Each row is a point on a tangle of strands that fork, close into loops and nearly touch. The rows are in no order.
Points whose rows are less than 53.4 apart are linked; no others are. Some points are linked to none.
K621: -6 -5 25 28 -14 -17 -26 17 10 -9 -12 15 -16 -26 -22 25 -15 -4 9 20 -60
 -10 25 28 14 49 43 -17 -39 1 14 24
K676: -3 5 -20 -13 -4 0 14 -13 -6 -3 11 -18 -6 1 10 12 -13 16 -25 -1 23 -1 -12
 10 -41 -3 -25 5 14 5 -11 -18
K474: 3 -1 -5 4 3 -11 26 -13 6 0 -4 -8 -9 14 13 0 1 3 -22 -12 9 2 -20 3 -19
 -16 -11 -1 13 9 -12 2
K730: 15 20 18 24 6 3 12 4 16 20 -18 18 19 36 0 -21 27 -28 30 -11 -9 14 -1 -13
 43 -17 10 6 -10 2 8 16
K637: -3 -50 15 -5 -4 -21 -8 -5 -11 -40 -32 -21 -27 -27 10 36 -23 36 -40 9 -23
 -25 -19 9 -39 4 10 -20 19 19 -29 19
K405: 15 -13 -5 -21 30 -24 43 -33 23 4 -7 -22 -8 39 21 -29 9 -22 -22 -43 26 8
 -43 -1 -8 -61 -33 -11 36 8 -23 10
K884: -20 1 -1 3 -10 -5 -10 6 -5 -13 5 9 -20 -30 -19 19 -15 12 -5 25 -13 7 23
 25 -20 24 15 -4 -1 -3 18 -4
K94: 22 30 11 12 8 23 -2 7 16 25 -7 22 47 47 -6 -37 38 -40 55 -17 9 13 4 -23
 64 -21 0 9 -18 -8 16 12
K810: 29 24 8 16 12 24 -5 0 19 31 -4 12 64 49 6 -36 34 -38 46 -26 -3 2 -4 -27
 61 -12 -15 5 -31 -12 4 4
K606: 30 2 29 30 11 -4 16 -6 30 28 -37 12 27 48 14 -17 22 -34 19 -26 -31 5 -11
 -17 46 -20 4 -6 -17 9 -8 28
K594: -29 9 -2 1 -3 -1 -25 17 -9 -12 15 27 -28 -41 -46 0 -14 -11 22 36 -9 13
 39 28 3 22 36 -11 2 -12 54 -2
K435: 16 -13 -25 -30 -18 8 -5 -19 -5 -19 -2 -46 3 1 24 27 -20 15 -47 -13 9 -22
 -40 17 -59 23 -34 10 -2 8 -49 -11
K431: -10 36 -21 -3 -1 21 6 10 -9 9 33 13 11 12 -12 -28 17 -16 24 6 42 26 11
 -2 14 -10 -1 24 0 -15 23 -17
K208: 7 14 -9 11 -5 36 -42 25 0 20 28 -3 48 -12 -3 1 8 -8 26 7 -17 -17 21 -9
 35 64 3 16 -64 -32 5 -9
K421: -12 7 10 -14 17 -18 40 -5 3 -11 -11 35 -18 18 -13 -34 14 -2 18 -5 23 28
 1 -14 9 -73 -1 -6 61 17 20 5
K61: -21 -6 9 -27 12 -27 30 -15 -19 -11 -7 17 -37 -9 -4 -14 -4 26 8 6 27 11
 11 -24 -4 -74 -8 -19 76 19 20 -18
K86: -19 -44 20 -18 8 -37 3 -8 -26 -25 -22 5 -52 -35 6 16 -18 49 -12 13 4 -8
 6 -23 -14 -48 7 -42 63 20 4 -7
K986: -15 -45 28 10 -6 -30 -16 6 -4 -37 -23 5 -38 -39 -7 33 -27 35 -23 15 -44
 -15 6 18 -23 12 28 -31 10 18 -8 24
K342: 35 -9 19 32 1 -1 7 -6 25 25 -33 -13 27 32 32 12 12 -17 -12 -29 -40 -18
 -28 -6 22 16 -3 -9 -38 8 -33 21
K877: -22 -7 7 4 -13 -13 -20 10 -2 -19 0 11 -27 -38 -29 23 -22 12 -5 29 -29 2
 27 29 -19 31 23 -11 -6 -1 20 5
K486: -11 28 -38 -19 3 50 -34 27 -17 16 70 0 36 -10 -13 -34 11 -19 30 -3 59 5
 24 -21 31 29 1 44 -28 -40 27 -21
K290: -18 -32 16 -4 -11 -22 -15 -3 -8 -33 -17 -2 -33 -40 -10 34 -30 35 -24 18
 -30 -12 7 20 -33 16 14 -21 15 14 -5 12
K46: -23 12 -4 5 -4 4 -20 15 -7 -6 16 20 -18 -33 -35 2 -9 -5 17 32 -6 13 32
 23 2 26 28 -1 -7 -13 39 -5
K371: 16 -4 5 12 -27 7 -21 4 11 1 -9 -17 12 -6 13 36 -5 8 -21 0 -41 -15 -10 18
 -16 57 5 5 -46 -1 -34 12
K629: 10 -44 -3 -19 18 -20 17 -19 -9 -27 -27 -39 -20 1 23 16 -13 19 -46 -13 10
 -27 -43 -6 -37 -28 -14 -19 30 18 -34 8
K291: -35 -17 3 -20 -8 -20 -16 -2 -14 -21 -2 13 -40 -53 -33 24 -32 27 -4 34
 -12 0 40 17 -29 6 8 -22 32 4 30 -17
K814: -14 34 -20 -11 7 45 -41 27 -22 9 47 15 9 -22 -33 -32 12 -27 47 17 48 22
 33 -4 41 17 35 20 -9 -30 58 -3
K192: -13 -11 -1 -6 -23 0 -24 0 1 -19 -3 -11 -13 -30 -11 35 -23 22 -21 19 -26
 -2 9 28 -41 44 4 1 -10 3 -12 4
K988: -8 -28 29 24 -9 -26 -12 10 5 -26 -23 7 -28 -27 -5 30 -19 21 -18 11 -51
 -12 4 21 -11 23 32 -20 -8 14 -9 29
K238: 9 -17 -6 -3 -8 -5 5 -9 2 -14 -14 -26 -7 -2 20 27 -12 16 -40 -6 -9 -16
 -28 14 -38 14 -7 0 -2 11 -34 10
K119: -17 32 -37 -14 0 34 -10 13 -19 8 57 7 12 -3 -16 -24 4 -10 20 13 57 23 22
 -3 1 8 -6 30 -5 -24 27 -33
K379: 5 -35 -14 -50 -5 -13 1 -30 -25 -25 -20 -52 -22 -16 18 32 -32 32 -41 5 24
 -36 -27 -6 -61 -13 -30 -6 41 18 -34 -18
K87: 10 29 11 21 5 21 -9 12 3 21 -1 22 28 24 -9 -25 29 -29 46 0 1 11 10 -12
 54 -2 19 11 -22 -9 24 8
K204: 8 -42 -5 -21 6 -15 8 -19 -12 -31 -26 -39 -20 -8 20 27 -20 25 -47 -4 5
 -31 -38 0 -46 -12 -14 -12 26 16 -35 6
K786: -6 19 -34 -14 5 53 -43 30 -14 20 64 -3 49 -17 -9 -26 10 -16 33 -3 39 -11
 28 -25 41 46 2 43 -42 -44 23 -16
K515: -5 40 -14 -9 6 43 -19 20 -13 11 39 19 23 10 -22 -44 29 -31 53 6 58 23 20
 -14 51 -10 19 29 -3 -19 42 -3
K14: -27 28 -42 -33 -3 33 -9 4 -24 2 57 0 4 -19 -25 -12 -18 4 10 26 64 25 33
 1 -28 8 -21 26 8 -23 30 -51
K173: -8 41 -20 -9 5 31 -1 14 -8 13 37 16 21 18 -17 -41 26 -26 40 3 52 25 13
 -11 32 -15 4 28 0 -17 30 -10
K871: -40 1 -10 -23 -5 -7 -26 8 -13 -17 14 21 -36 -57 -55 11 -31 0 12 45 -3 11
 53 26 -23 20 21 -19 16 -8 57 -20
K9: -3 1 9 15 -21 1 -28 13 7 -4 -3 1 -3 -24 -12 29 -12 3 -1 20 -44 -5 18 27
 -6 61 22 -2 -44 -7 -4 12
K873: -18 2 1 5 -7 -8 3 2 -5 -11 2 11 -21 -20 -13 14 -13 16 -6 17 -7 6 14 17
 -18 4 10 0 10 1 14 -5
K971: 30 10 -7 14 -5 8 9 -5 19 29 1 -15 32 32 31 0 21 -17 -10 -31 -10 -10 -24
 -6 11 20 -22 3 -39 -6 -32 -2
K607: -17 12 17 14 6 -9 12 10 -2 -9 -11 40 -20 -3 -19 -15 11 -6 23 14 -4 17 14
 5 22 -24 28 0 23 7 31 11
K434: 2 9 0 13 3 -7 23 -3 7 5 -4 5 -5 17 7 -7 11 -5 -3 -10 2 11 -10 1 -1 -16 0
 6 7 5 -1 6
K865: 9 -25 -5 -19 30 -25 37 -29 6 -8 -14 -27 -18 23 19 -16 0 -5 -31 -32 25 -4
 -41 -10 -17 -60 -27 -16 41 16 -23 7
K447: 8 0 -15 -8 -27 15 -16 3 4 -4 10 -22 9 -9 10 29 -9 15 -27 3 -13 -5 -8 19
 -38 52 -15 16 -30 -4 -33 -6
K428: -11 27 -19 0 0 11 13 2 -8 7 24 9 2 7 -6 -15 7 -6 8 6 32 19 8 3 -4 -9 -9
 16 5 -8 17 -18
K753: 36 -5 19 13 16 -12 26 -16 41 29 -29 -5 24 58 23 -24 25 -45 5 -43 -19 6
 -28 -14 34 -32 -14 -7 -7 5 -22 25
K201: 13 3 -10 0 -29 18 -19 10 7 6 10 -19 21 -4 16 28 0 8 -18 -3 -23 -11 -9 13
 -20 60 -12 15 -47 -10 -35 -4
K813: 9 -20 -17 -27 -26 9 -19 -16 -9 -26 -10 -44 -3 -13 13 39 -25 23 -47 1 -8
 -21 -30 20 -64 33 -21 11 1 12 -47 -1
K569: 4 -43 -5 -38 -6 -13 -5 -24 -24 -34 -25 -45 -24 -22 15 37 -30 35 -43 7 10
 -35 -27 -3 -57 -8 -19 -8 33 20 -34 -6
K288: -4 -9 -12 -20 8 -16 25 -23 -10 -6 -3 -19 -19 -1 14 4 -14 20 -25 -5 29 -8
 -15 -4 -36 -36 -25 -8 42 14 -8 -15
K784: 4 -7 -12 -14 -34 14 -28 -2 1 -15 4 -26 5 -15 5 37 -18 17 -33 8 -25 -5
 -10 25 -51 59 -13 16 -26 1 -39 0
K839: 2 -26 -3 -17 -19 -1 -16 -12 -9 -29 -17 -32 -10 -21 9 39 -25 27 -42 7 -17
 -18 -20 20 -57 29 -9 4 3 12 -37 7
K264: -22 -9 15 -14 12 -26 25 -6 -14 -18 -13 31 -37 -14 -9 -14 -1 24 8 9 11 16
 10 -18 3 -69 6 -22 69 20 23 -7
K969: -1 -35 16 9 -8 -18 -6 0 1 -27 -25 -13 -22 -20 9 33 -18 26 -33 4 -33 -17
 -15 18 -29 18 16 -11 -1 16 -25 26
K20: 0 -1 -28 -31 -22 12 -8 -14 -9 -12 12 -34 -1 -14 7 27 -27 26 -34 8 17 -6
 -11 17 -63 23 -35 13 7 4 -28 -27
K330: 7 25 -7 15 -1 32 -29 20 -4 24 24 6 42 3 -2 -15 19 -17 34 2 1 -6 15 -13
 46 32 8 18 -48 -25 16 -8
K789: -18 21 13 7 9 -3 18 11 -4 -8 -7 42 -18 5 -23 -25 15 -10 29 11 10 24 15 1
 23 -39 25 3 35 8 36 9
K123: 31 3 19 33 5 -1 9 -5 24 29 -29 0 30 38 22 -5 20 -24 7 -26 -35 -5 -16 -13
 36 1 -1 -6 -31 5 -18 18
K427: 14 9 -16 2 -10 6 10 -4 8 8 10 -18 13 17 22 8 6 -2 -22 -15 6 -3 -21 8 -18
 19 -21 11 -19 -3 -26 -9
K827: 2 8 -35 -30 -20 17 1 -11 -5 -4 26 -30 6 -4 10 15 -18 18 -30 -1 30 -2 -13
 13 -56 22 -41 17 0 -2 -27 -34
K3: -40 -9 -2 -29 -10 -16 -21 -1 -15 -17 6 14 -39 -60 -45 21 -34 17 3 44 -5
 4 52 19 -33 14 7 -21 28 0 43 -24
K359: 5 -4 4 7 -29 6 -30 8 10 -5 -2 -11 5 -18 -3 37 -12 10 -13 12 -45 -10 5 24
 -18 67 11 5 -47 -5 -23 11
K158: 10 18 -27 0 -2 38 -22 22 0 29 43 -6 63 9 14 -19 22 -12 20 -17 9 -24 8
 -24 36 43 -24 29 -56 -34 -8 -22
K505: 3 -9 40 43 -1 -21 -3 12 11 -2 -31 25 -16 -5 -7 9 -3 -5 11 7 -56 -6 10 10
 34 16 42 -14 -21 11 8 34
K765: 11 -10 25 30 6 -18 20 0 15 4 -30 11 -8 20 13 -1 9 -6 -6 -13 -27 2 -14 -5
 18 -12 19 -5 -1 13 -11 29
K197: 13 13 2 -2 13 -11 36 -13 22 14 -3 6 9 46 9 -33 24 -29 8 -29 17 21 -19 -7
 14 -45 -17 5 17 4 -6 12
K584: -1 -30 24 21 13 -27 21 0 5 -17 -31 11 -25 2 12 1 0 13 -19 -10 -21 1 -17
 -7 2 -31 16 -20 24 21 -11 30
K429: -10 23 1 4 8 1 22 3 -1 2 3 26 -6 18 -12 -26 18 -14 20 3 21 26 7 0 15 -36
 7 10 25 4 23 2
K303: 4 5 -16 -1 -6 -1 16 -9 1 1 6 -15 -4 8 16 8 -4 8 -24 -8 13 0 -17 10 -29 1
 -18 7 2 4 -16 -8
K179: -5 -11 34 35 -9 -22 -13 16 7 -10 -22 20 -22 -23 -14 20 -11 2 4 13 -57 -9
 17 21 18 33 43 -16 -26 7 8 30
K716: 28 21 4 20 9 19 -1 -1 21 36 -3 4 58 46 18 -27 33 -33 28 -30 -11 -4 -9
 -24 48 -1 -21 3 -39 -12 -10 -1
K701: -9 19 -12 6 -4 6 10 3 -3 3 15 4 -1 2 -3 -2 2 2 0 8 14 13 5 8 -11 1 -3 13
 0 -6 10 -12
K746: -34 -33 16 -17 -11 -35 -21 2 -11 -32 -11 14 -50 -61 -30 30 -36 33 -9 34
 -28 -8 37 14 -27 6 16 -38 32 12 22 -8
K691: 0 -20 21 21 -12 -16 -8 5 5 -16 -20 0 -18 -16 2 30 -13 16 -21 6 -41 -12
 -2 21 -13 29 24 -8 -16 11 -14 26
K177: -11 -9 -1 -14 12 -21 28 -17 -12 -10 -7 -2 -25 -2 6 -2 -7 23 -15 -2 21 0
 -6 -10 -20 -50 -13 -11 50 16 3 -10
K527: 3 21 12 28 -1 13 -26 19 0 16 2 14 16 -5 -12 -1 10 -19 34 15 -25 -1 21 2
 41 33 29 3 -41 -13 23 8
K516: 21 14 9 35 1 27 -25 10 8 29 -6 3 55 13 11 -1 15 -14 26 -7 -37 -20 4 -12
 46 36 0 0 -61 -14 -5 -2
K656: 23 -10 0 -20 27 -22 42 -32 34 14 -5 -17 0 50 17 -37 20 -39 -12 -50 21 16
 -44 -2 6 -61 -32 -7 28 2 -25 15
K829: 7 18 -9 13 3 42 -43 25 -4 24 28 -1 58 -8 -1 -10 13 -12 34 1 -9 -21 20
 -19 48 50 4 17 -61 -33 13 -10
K767: -37 4 -9 -13 -1 -6 -29 16 -13 -18 17 32 -37 -59 -61 -3 -24 -16 25 45 -6
 11 49 29 -1 17 36 -23 15 -10 72 -9
K386: -28 -38 17 -20 -8 -33 -16 -3 -17 -31 -15 8 -49 -53 -15 32 -31 44 -13 25
 -20 -13 25 5 -29 -5 12 -35 40 15 10 -7
K630: -9 23 -15 5 -5 27 -25 20 -8 11 33 7 15 -12 -15 -7 6 -12 23 17 13 11 22 2
 18 34 15 18 -32 -27 24 -10
K976: 7 12 14 31 -7 5 -17 15 6 13 -5 8 13 -4 -2 12 5 -8 18 10 -35 -7 12 8 27
 39 24 -1 -44 -7 6 10
K999: 20 22 -5 16 2 21 -6 6 11 33 13 -1 51 30 17 -19 27 -22 21 -22 -4 -7 -5
 -19 37 15 -17 10 -43 -15 -9 -9
K831: 4 -19 -22 -49 -8 -8 10 -32 -19 -12 -4 -48 -16 -7 17 25 -32 27 -38 1 38
 -26 -23 -1 -63 -12 -41 0 36 15 -26 -30
K72: -14 -5 1 4 1 -14 10 -3 -7 -12 -5 5 -24 -15 -5 12 -11 21 -14 11 -1 3 5 9
 -22 -12 4 -5 25 8 5 -3
K536: 18 21 10 35 8 33 -31 15 5 29 -2 9 62 14 4 -15 18 -19 40 -6 -29 -16 8 -18
 60 26 3 0 -57 -17 9 0
K175: 12 0 -29 -26 -13 8 9 -18 -1 -6 12 -37 4 9 22 14 -13 11 -40 -13 24 -12
 -33 13 -52 13 -40 9 0 2 -38 -21
K4: 1 20 1 1 9 -5 31 -4 11 10 -1 18 3 34 -2 -30 23 -21 17 -13 22 26 -6 -6 15
 -41 -5 10 21 5 9 7
K582: -28 28 -31 -29 -2 17 7 -7 -26 4 37 5 -10 -16 -25 -10 -18 7 13 30 58 21
 33 -1 -27 -20 -17 14 34 -9 37 -48
K63: -3 -14 -5 -10 -24 2 -19 -5 -2 -20 -7 -23 -10 -22 2 39 -23 25 -33 11 -19
 -10 -7 25 -50 38 -6 4 -6 7 -26 3
K398: 1 21 -28 -5 1 45 -32 27 -9 25 54 -3 59 -3 2 -25 17 -15 28 -10 26 -19 18
 -27 41 43 -11 38 -48 -41 7 -20
K102: 17 26 9 27 9 31 -20 12 5 28 -1 15 51 24 -1 -24 27 -26 47 -7 -9 -1 9 -20
 62 8 7 6 -38 -13 16 4
K965: -20 28 -24 -29 6 3 30 -18 -21 7 28 5 -10 5 -14 -24 -7 6 13 13 62 19 16
 -6 -21 -49 -27 10 49 2 26 -43
K957: -3 4 -23 -26 -2 -5 22 -21 -10 -1 12 -25 -10 2 9 5 -18 18 -24 -2 39 -3
 -10 5 -46 -18 -34 3 30 7 -9 -31
K222: 1 -13 19 21 8 -20 22 2 7 -7 -23 13 -19 7 6 -2 6 4 -10 -7 -18 6 -11 -1 6
 -21 18 -9 15 15 -4 22
K464: 23 26 15 4 10 13 15 0 25 23 -12 25 39 58 -7 -39 41 -44 51 -22 14 22 -1
 -21 56 -36 -4 9 -3 -3 13 18
K454: -11 28 -20 -3 1 38 -35 24 -15 11 44 10 14 -17 -24 -22 9 -21 36 19 33 15
 28 -3 32 27 23 23 -23 -30 41 -10
K433: 14 22 -25 -1 -8 28 -11 15 3 28 40 -8 48 18 18 -15 22 -12 10 -18 10 -12
 -3 -17 19 37 -28 25 -48 -27 -16 -23
K224: 13 -40 -4 -33 40 -31 36 -33 6 -14 -18 -38 -23 21 24 -19 -3 -8 -34 -34 32
 -12 -51 -15 -16 -72 -30 -24 48 14 -30 6
K602: 20 -7 12 22 -21 4 -12 3 14 9 -15 -13 15 4 19 31 2 5 -17 -6 -44 -18 -14
 11 -2 48 6 0 -48 2 -33 16
K946: 26 -7 15 29 -8 -3 3 -1 17 16 -24 -12 16 17 25 20 7 -6 -15 -16 -39 -18
 -20 3 9 28 5 -4 -40 7 -30 20
K384: -12 13 -12 -5 4 -4 24 -9 -8 -1 8 5 -11 4 -1 -8 -2 8 -5 4 25 11 3 3 -20
 -29 -12 4 31 5 10 -17
K665: -12 -25 8 -1 1 -22 7 -6 -10 -21 -16 -4 -30 -22 4 20 -18 34 -26 6 -6 -9
 -3 4 -28 -15 4 -15 31 14 -5 3
K245: 29 16 -1 8 6 2 17 -13 25 33 2 -4 35 49 22 -24 29 -35 8 -35 2 4 -21 -14
 28 -13 -26 4 -23 -8 -20 2
K530: -7 -6 33 31 7 -24 9 14 5 -9 -26 38 -25 -4 -9 -5 2 -1 11 6 -38 7 7 4 29
 -12 38 -11 7 14 15 28
K763: -19 32 -36 -20 -1 25 4 3 -20 5 49 3 7 -1 -14 -21 -3 -2 12 15 60 24 18 -1
 -15 -7 -18 25 8 -17 23 -40
K483: 7 23 6 25 2 27 -32 19 -1 20 7 12 33 -3 -8 -10 16 -21 40 8 -13 -3 19 -8
 51 32 23 8 -45 -18 22 2
K654: 21 -16 23 27 12 -20 25 -4 24 10 -34 4 -2 32 20 -6 15 -16 -9 -26 -26 2
 -23 -12 22 -23 10 -9 1 15 -19 35
K23: 19 14 -17 1 -7 7 12 -2 12 19 18 -16 22 25 25 -4 15 -11 -14 -23 9 -4 -23
 0 -4 17 -27 11 -28 -9 -29 -10
K595: -12 38 -23 -17 9 53 -35 24 -21 7 52 16 15 -13 -31 -42 20 -30 52 10 63 24
 29 -11 48 2 31 27 -2 -25 56 -4
K118: 18 20 -21 2 -6 16 4 3 10 28 26 -10 37 26 22 -12 23 -16 2 -23 13 -5 -13
 -8 11 22 -29 17 -38 -18 -22 -17
K924: -17 -26 19 -9 16 -30 22 -5 -15 -22 -20 22 -41 -15 1 -8 -4 31 -4 3 3 9 2
 -22 0 -64 7 -31 63 22 9 1
K585: -14 -43 15 -13 -13 -20 -20 -6 -12 -39 -24 -18 -31 -38 -2 39 -33 39 -33
 17 -28 -21 -1 15 -45 15 8 -18 18 18 -19 14
K2: -3 -8 1 0 12 -19 31 -13 1 -7 -10 -1 -18 9 9 -5 -1 10 -18 -11 9 4 -16 -4
 -16 -39 -8 -8 33 16 -6 4
K699: 9 12 -5 11 -15 27 -37 20 4 17 17 -5 38 -10 2 13 5 -3 14 5 -27 -15 13 0
 19 67 2 14 -66 -25 -7 -6
K485: -5 4 16 21 -15 -3 -29 17 7 -3 -2 8 -6 -25 -18 22 -9 -5 11 21 -47 -6 24
 25 11 54 34 -8 -44 -8 12 15
K846: 24 10 25 24 9 -2 17 -2 25 22 -30 21 22 47 5 -23 29 -34 28 -22 -17 13 -6
 -16 45 -27 5 1 -7 7 1 26
K696: -16 -13 11 4 -19 -12 -20 7 3 -22 -8 1 -22 -34 -18 33 -23 17 -16 22 -38
 -4 17 32 -27 41 20 -10 -12 4 -1 12
K956: -20 17 -13 -24 7 -9 32 -18 -18 -1 11 9 -21 1 -9 -16 -6 14 5 11 45 13 14
 -8 -19 -53 -18 1 56 9 23 -30
K301: 10 -45 -2 -19 27 -27 24 -22 -7 -23 -25 -36 -23 5 23 4 -9 13 -40 -18 17
 -23 -44 -14 -26 -47 -15 -24 39 19 -29 8
K246: 29 -19 20 17 20 -21 31 -11 34 15 -34 -4 3 46 21 -17 19 -31 -9 -38 -17 6
 -30 -14 25 -36 0 -11 6 13 -23 36
K759: 28 9 1 24 -4 12 -2 2 17 29 -6 -9 40 27 27 5 18 -13 0 -22 -27 -14 -16 -6
 21 27 -13 1 -48 -6 -25 0
K310: 1 -10 -22 -34 -14 1 1 -23 -13 -13 1 -36 -9 -9 12 28 -28 26 -37 3 21 -15
 -17 10 -60 6 -33 6 22 10 -28 -24
K357: -11 21 -15 5 -9 19 -14 15 -4 6 26 6 5 -11 -13 1 2 -4 11 17 8 15 19 10 0
 31 6 17 -24 -19 15 -13
K366: 31 7 15 5 14 -8 28 -14 37 28 -18 3 26 60 15 -30 32 -46 17 -41 -4 16 -23
 -14 34 -37 -15 -1 -1 2 -14 22
K482: -21 5 -2 -28 8 -19 31 -17 -19 -3 0 13 -28 -5 -7 -14 -8 19 7 9 38 10 14
 -17 -14 -65 -16 -9 71 14 24 -27
K834: 9 -50 -2 -33 36 -33 26 -27 -9 -22 -24 -39 -29 9 25 -5 -9 11 -36 -20 28
 -22 -47 -25 -22 -66 -23 -31 50 17 -28 1
K113: -3 15 -19 -2 -16 18 -12 9 -2 5 27 -6 11 -9 -1 12 -2 5 -6 12 5 7 7 13 -18
 38 -8 17 -28 -16 -5 -16
K921: -13 5 24 24 4 -15 8 13 2 -10 -16 36 -23 -8 -14 -8 4 -2 15 12 -24 14 12 9
 22 -12 35 -5 11 9 23 18
K732: 23 11 10 35 -3 14 -10 6 13 30 -10 0 40 19 17 6 15 -14 13 -11 -35 -12 -3
 -9 34 28 0 -1 -52 -7 -12 2
K652: 5 -33 39 33 16 -31 18 9 11 -12 -41 22 -27 7 8 -4 5 5 -9 -12 -37 4 -14
 -10 23 -29 31 -21 17 25 -9 44
K305: 7 25 16 20 6 9 6 12 7 14 -10 29 12 26 -10 -23 27 -28 38 1 0 17 8 -9 46
 -13 20 10 -5 -1 22 16
K926: -30 25 -36 -37 -3 25 -5 -2 -29 6 44 4 -7 -25 -31 -8 -26 6 13 33 62 24 40
 1 -30 -4 -16 17 24 -16 40 -55
K321: -14 -40 22 -2 15 -34 13 -4 -15 -28 -27 13 -42 -21 4 5 -8 36 -12 4 -6 -1
 -4 -17 -6 -51 13 -36 53 22 -1 8
K802: 6 13 1 21 -12 18 -25 17 4 15 8 0 25 -5 0 12 7 -6 14 8 -26 -7 13 5 20 51
 10 10 -54 -17 -1 -1
K80: -13 30 -40 -18 1 41 -19 21 -18 12 68 0 26 -4 -12 -30 8 -13 23 4 60 15 22
 -13 14 19 -8 40 -22 -36 22 -28
K116: 20 3 3 -11 22 -18 40 -23 33 15 -8 -3 6 51 15 -34 23 -35 1 -42 15 19 -31
 -5 12 -54 -23 1 22 4 -16 17
K947: -24 33 -32 -29 3 15 16 -10 -25 5 38 11 -6 -1 -20 -23 -7 2 17 19 66 25 25
 -3 -17 -38 -19 16 41 -6 36 -46
K603: -7 11 -14 4 -13 8 0 4 0 0 16 -3 -2 -7 -1 13 -4 8 -10 9 4 8 5 15 -22 24
 -5 12 -11 -7 -2 -11
K221: -15 -36 11 -18 -3 -24 -2 -11 -19 -26 -19 -10 -36 -33 4 30 -27 44 -27 16
 -4 -17 1 -1 -36 -14 -1 -20 40 17 -7 -4
K842: -24 -38 18 -23 -3 -32 -5 -10 -24 -26 -17 1 -49 -45 -3 28 -27 48 -14 21
 -4 -13 18 -9 -27 -24 5 -32 52 17 5 -11
K460: 19 -38 15 8 28 -30 32 -12 20 -8 -33 -14 -15 28 23 -12 8 -13 -30 -32 -7
 -2 -42 -13 2 -46 0 -18 24 19 -31 36
K838: 26 16 12 -3 12 0 26 -9 34 24 -13 16 30 62 1 -39 38 -46 38 -32 14 25 -11
 -16 43 -46 -15 7 4 -1 1 19
K112: -6 -38 19 6 17 -31 15 -5 -8 -24 -28 5 -36 -12 9 5 -7 29 -23 -5 -10 -3
 -15 -11 -9 -40 12 -28 40 20 -10 16
K948: 9 -3 39 44 2 -15 4 11 12 8 -36 26 -3 9 -4 0 6 -10 16 -1 -49 -2 6 1 43 4
 37 -10 -18 13 7 33
K645: 2 -21 43 37 9 -27 13 11 11 -8 -38 32 -23 5 -1 -5 5 0 3 -4 -44 4 -2 -5 33
 -20 38 -16 7 19 0 41

A fork is a point with three links, a tip a point with one. Leave the first point through the second and follow the links. Name the first fork or tip that comes.
K948 / K505 => K371
K947 / K965 => K321
K594 / K767 => K842
K94 / K464 => K584
K80 / K486 => K23
K246 / K753 => K999
K842 / K221 => K63
K371 / K359 => K948
K746 / K291 => K46
